Points, in no order, along strands that fork, close into loops and pass close to each other.
(in the rows, 100 means zero)
Points whose rows are less than 55.9 apart are linked; no others are. Some points are linked to none.
K_266: [125, 131, 119, 65, 90, 113, 139, 125, 131, 104, 99, 126, 60, 123, 126, 81, 81, 91, 125, 94, 136, 113, 117, 76]
K_842: [119, 124, 115, 63, 75, 109, 141, 121, 126, 100, 94, 131, 62, 75, 119, 43, 104, 89, 126, 103, 89, 110, 119, 83]
K_928: [87, 101, 132, 112, 84, 91, 104, 114, 89, 120, 129, 60, 112, 29, 107, 57, 153, 85, 84, 109, 38, 100, 102, 107]
K_666: [87, 85, 59, 117, 110, 112, 49, 60, 108, 71, 91, 96, 123, 150, 118, 115, 101, 153, 104, 50, 130, 98, 83, 59]
K_653: [102, 80, 94, 107, 118, 83, 92, 78, 86, 118, 103, 105, 98, 130, 82, 122, 80, 91, 78, 112, 114, 89, 98, 106]
K_873: [102, 132, 124, 71, 71, 107, 141, 128, 101, 105, 100, 124, 78, 51, 110, 47, 118, 90, 118, 125, 50, 111, 114, 109]
K_517: [119, 98, 105, 89, 114, 73, 104, 89, 84, 139, 112, 110, 85, 137, 72, 124, 71, 78, 69, 141, 121, 83, 111, 126]
K_324: [93, 72, 73, 131, 104, 108, 51, 65, 109, 83, 103, 88, 100, 109, 107, 104, 116, 134, 103, 45, 130, 102, 96, 62]
K_529: [108, 80, 114, 115, 94, 70, 98, 95, 78, 134, 118, 89, 83, 82, 86, 101, 112, 76, 64, 100, 100, 79, 90, 103]
K_639: [87, 121, 116, 101, 74, 117, 112, 130, 104, 88, 95, 100, 112, 40, 103, 57, 139, 89, 113, 115, 43, 108, 106, 107]
K_432: [98, 100, 113, 98, 120, 87, 108, 110, 88, 117, 100, 94, 109, 89, 76, 126, 78, 78, 72, 141, 71, 90, 98, 145]
K_479: [90, 79, 88, 116, 115, 107, 90, 100, 105, 83, 90, 96, 125, 89, 86, 125, 96, 103, 102, 95, 96, 110, 95, 107]
K_469: [101, 103, 120, 95, 103, 79, 111, 108, 86, 121, 115, 94, 98, 80, 80, 108, 93, 71, 65, 134, 72, 85, 99, 139]
K_457: [115, 126, 124, 63, 77, 103, 145, 127, 119, 111, 99, 131, 70, 65, 116, 47, 107, 83, 114, 126, 71, 107, 117, 111]
K_671: [92, 115, 89, 93, 102, 118, 101, 107, 111, 58, 73, 117, 116, 131, 107, 125, 77, 113, 131, 90, 129, 127, 102, 87]
K_159: [85, 78, 103, 116, 124, 102, 94, 111, 92, 109, 104, 67, 134, 67, 84, 132, 90, 95, 86, 126, 54, 95, 79, 148]
K_226: [91, 52, 90, 143, 120, 115, 69, 100, 93, 104, 104, 41, 129, 46, 94, 115, 115, 124, 113, 86, 80, 90, 82, 125]
K_963: [106, 125, 84, 83, 104, 115, 106, 96, 109, 81, 78, 126, 102, 174, 117, 128, 70, 116, 116, 109, 151, 115, 97, 92]
K_857: [99, 111, 65, 106, 76, 102, 72, 68, 112, 71, 91, 103, 85, 166, 125, 90, 107, 144, 95, 41, 157, 93, 94, 43]
K_969: [92, 99, 91, 95, 127, 105, 97, 97, 100, 82, 85, 112, 121, 140, 87, 141, 67, 99, 100, 117, 115, 109, 100, 114]
K_267: [115, 103, 107, 100, 69, 85, 102, 103, 101, 107, 103, 115, 66, 90, 101, 67, 121, 81, 104, 74, 122, 92, 114, 74]
K_200: [94, 129, 121, 86, 71, 112, 132, 125, 100, 96, 98, 110, 92, 39, 109, 50, 133, 94, 119, 123, 41, 112, 112, 107]
K_420: [108, 106, 112, 112, 64, 81, 108, 107, 96, 119, 117, 96, 72, 49, 109, 44, 159, 76, 93, 81, 92, 87, 118, 72]
K_608: [85, 71, 88, 127, 121, 114, 78, 102, 108, 89, 94, 78, 136, 71, 89, 129, 99, 114, 112, 90, 85, 109, 91, 112]
K_702: [85, 94, 130, 107, 101, 91, 99, 118, 89, 116, 120, 60, 121, 44, 93, 97, 120, 83, 80, 121, 37, 99, 86, 131]
K_476: [93, 95, 90, 118, 98, 112, 79, 94, 112, 65, 90, 102, 106, 106, 98, 108, 108, 115, 113, 64, 121, 115, 101, 71]
K_648: [87, 89, 124, 112, 111, 92, 101, 117, 85, 113, 112, 68, 123, 59, 84, 120, 98, 85, 76, 131, 42, 98, 84, 146]
K_37: [110, 107, 122, 92, 102, 65, 114, 101, 73, 146, 122, 93, 84, 89, 78, 108, 88, 64, 54, 146, 80, 76, 97, 142]
K_300: [116, 83, 103, 99, 119, 62, 104, 79, 72, 152, 118, 102, 79, 121, 71, 120, 80, 73, 52, 133, 115, 68, 105, 123]
K_919: [91, 51, 80, 138, 124, 120, 73, 100, 102, 97, 99, 55, 138, 59, 89, 127, 103, 131, 117, 90, 85, 98, 83, 125]
K_388: [109, 109, 89, 83, 110, 95, 101, 87, 95, 109, 94, 117, 91, 165, 92, 124, 72, 101, 95, 116, 139, 101, 106, 100]
K_952: [117, 120, 127, 80, 69, 75, 126, 116, 82, 138, 120, 108, 72, 63, 103, 60, 121, 66, 82, 122, 81, 78, 114, 110]
K_868: [88, 96, 102, 111, 103, 105, 101, 115, 106, 78, 92, 99, 121, 77, 89, 116, 95, 94, 101, 102, 78, 111, 102, 112]
K_338: [119, 92, 115, 97, 111, 60, 108, 90, 70, 153, 123, 91, 83, 107, 71, 114, 85, 66, 51, 146, 97, 70, 99, 132]
K_796: [94, 62, 70, 111, 152, 101, 73, 73, 85, 105, 100, 100, 136, 134, 85, 146, 73, 121, 103, 100, 100, 90, 80, 116]
K_504: [98, 120, 75, 103, 80, 117, 78, 81, 116, 56, 85, 110, 84, 151, 129, 92, 108, 138, 117, 48, 157, 111, 101, 45]
K_228: [110, 124, 99, 80, 81, 121, 115, 112, 125, 76, 88, 125, 76, 118, 123, 79, 98, 102, 141, 75, 138, 119, 113, 63]
K_454: [92, 75, 67, 126, 112, 112, 49, 57, 112, 80, 98, 93, 116, 126, 112, 115, 104, 143, 106, 49, 124, 101, 89, 64]
K_525: [92, 61, 82, 112, 143, 99, 86, 86, 87, 107, 96, 93, 126, 114, 83, 141, 74, 109, 94, 108, 88, 96, 83, 123]
K_96: [118, 131, 106, 77, 92, 120, 125, 117, 125, 86, 91, 125, 67, 137, 131, 88, 82, 108, 136, 81, 151, 122, 111, 63]
K_651: [94, 125, 103, 89, 83, 129, 119, 128, 126, 58, 78, 122, 99, 54, 109, 65, 123, 100, 145, 94, 65, 125, 118, 90]
K_385: [94, 126, 79, 85, 107, 124, 105, 100, 110, 60, 73, 119, 113, 155, 116, 129, 71, 119, 128, 101, 138, 127, 96, 87]
K_33: [98, 116, 71, 92, 99, 106, 88, 78, 104, 85, 83, 117, 102, 190, 121, 115, 82, 137, 96, 80, 158, 96, 83, 69]
K_407: [98, 81, 125, 123, 94, 73, 94, 96, 83, 137, 133, 54, 103, 43, 101, 76, 140, 77, 75, 94, 67, 80, 90, 105]
K_922: [107, 86, 122, 113, 96, 64, 101, 98, 79, 135, 126, 73, 92, 64, 91, 91, 119, 76, 64, 103, 81, 75, 90, 109]
K_779: [92, 102, 111, 106, 94, 99, 106, 114, 101, 97, 101, 94, 113, 63, 91, 101, 110, 84, 92, 113, 64, 101, 98, 116]
K_543: [99, 99, 104, 92, 126, 91, 106, 101, 92, 104, 96, 103, 117, 111, 72, 133, 70, 79, 84, 143, 88, 98, 106, 141]
K_534: [87, 104, 70, 97, 117, 111, 81, 79, 100, 76, 82, 115, 120, 175, 114, 133, 77, 135, 104, 91, 144, 103, 81, 82]
K_377: [126, 128, 126, 57, 75, 96, 142, 125, 113, 133, 111, 130, 56, 78, 114, 50, 106, 76, 103, 125, 80, 99, 123, 111]
K_253: [92, 86, 132, 124, 88, 86, 89, 100, 83, 131, 135, 43, 108, 30, 110, 50, 159, 81, 82, 89, 58, 86, 106, 100]
K_165: [119, 133, 133, 63, 65, 82, 140, 122, 94, 141, 121, 119, 56, 64, 113, 44, 121, 73, 90, 133, 72, 92, 116, 111]
K_667: [122, 127, 120, 61, 91, 107, 139, 123, 124, 109, 99, 134, 65, 99, 113, 68, 89, 84, 126, 105, 110, 107, 122, 92]
K_553: [96, 100, 97, 97, 123, 98, 104, 102, 102, 85, 88, 107, 126, 116, 79, 140, 70, 91, 96, 128, 92, 106, 107, 130]
K_806: [92, 105, 94, 104, 94, 113, 91, 102, 112, 65, 84, 111, 106, 109, 101, 108, 96, 104, 120, 79, 120, 118, 107, 82]
K_959: [109, 112, 126, 86, 75, 82, 118, 111, 90, 119, 108, 110, 80, 68, 99, 71, 113, 72, 90, 116, 79, 88, 107, 110]
K_18: [89, 74, 73, 105, 148, 99, 77, 73, 85, 101, 100, 108, 131, 159, 90, 142, 72, 120, 98, 103, 114, 91, 81, 107]
K_361: [90, 99, 61, 109, 99, 110, 64, 58, 109, 69, 88, 102, 108, 165, 122, 109, 101, 149, 94, 55, 146, 93, 86, 52]
K_564: [89, 87, 82, 98, 126, 100, 88, 80, 95, 91, 93, 112, 124, 148, 92, 137, 74, 111, 99, 105, 119, 104, 92, 100]
K_336: [90, 78, 81, 128, 103, 107, 68, 85, 107, 80, 96, 90, 111, 94, 95, 114, 112, 118, 105, 62, 115, 109, 98, 77]
K_47: [103, 119, 100, 94, 80, 128, 122, 125, 130, 55, 79, 121, 90, 70, 113, 54, 120, 100, 145, 76, 95, 118, 121, 69]
K_582: [117, 128, 90, 75, 101, 109, 109, 98, 106, 106, 90, 120, 82, 178, 111, 121, 63, 108, 111, 112, 151, 110, 104, 95]
K_93: [77, 104, 136, 105, 91, 97, 105, 122, 83, 117, 123, 63, 120, 38, 100, 78, 134, 88, 90, 122, 26, 106, 97, 123]
K_844: [90, 120, 107, 94, 80, 124, 118, 132, 114, 71, 84, 111, 108, 50, 102, 70, 126, 93, 123, 97, 60, 119, 114, 100]
K_392: [106, 124, 97, 87, 83, 122, 120, 117, 130, 63, 85, 123, 75, 94, 120, 65, 108, 106, 145, 75, 119, 122, 119, 61]
K_126: [96, 70, 81, 125, 114, 100, 71, 73, 99, 98, 103, 90, 113, 107, 90, 122, 98, 118, 100, 72, 117, 100, 91, 87]
K_441: [96, 49, 92, 146, 117, 109, 73, 98, 79, 116, 106, 23, 126, 39, 95, 102, 120, 125, 111, 84, 82, 79, 84, 131]
K_102: [99, 72, 90, 115, 115, 88, 82, 78, 89, 109, 109, 98, 103, 113, 83, 122, 89, 102, 85, 91, 112, 92, 90, 98]
K_991: [89, 70, 89, 115, 136, 102, 93, 101, 91, 107, 95, 83, 134, 90, 79, 142, 78, 97, 91, 119, 65, 97, 82, 141]
K_308: [98, 110, 120, 97, 85, 94, 114, 118, 94, 99, 104, 103, 96, 62, 95, 84, 119, 81, 91, 114, 70, 93, 104, 115]
K_921: [107, 97, 96, 92, 106, 92, 99, 87, 93, 111, 101, 114, 94, 144, 84, 120, 75, 90, 85, 113, 131, 94, 106, 104]
K_630: [103, 129, 80, 89, 77, 119, 97, 89, 115, 72, 83, 117, 79, 164, 130, 99, 91, 130, 124, 68, 158, 114, 96, 57]
K_835: [110, 129, 76, 87, 82, 109, 98, 87, 111, 91, 86, 120, 79, 182, 131, 106, 78, 132, 108, 76, 168, 108, 90, 67]
K_905: [110, 85, 111, 105, 94, 73, 97, 95, 83, 124, 111, 105, 80, 97, 81, 102, 104, 81, 73, 101, 115, 87, 105, 100]

A piece is two or more points that can be reached from each other along the links. Count, over all rows, the pieces, the separate loops (a circle has one, a figure eight two, a Y none), the forks (points with three links) and the tips (points with one).
pieces | 3
loops | 2
forks | 2
tips | 4

Name the points in between on the shortest way along the links from the first point to the second, in order.
K_963 / K_835 | K_385 > K_671 > K_806 > K_476 > K_336 > K_324 > K_454 > K_666 > K_361 > K_857 > K_504 > K_630
K_96 / K_377 | K_266 > K_667 > K_842 > K_457
K_432 / K_991 | K_543 > K_553 > K_969 > K_564 > K_18 > K_796 > K_525
K_873 / K_441 | K_457 > K_377 > K_165 > K_952 > K_959 > K_308 > K_779 > K_868 > K_479 > K_608 > K_919 > K_226
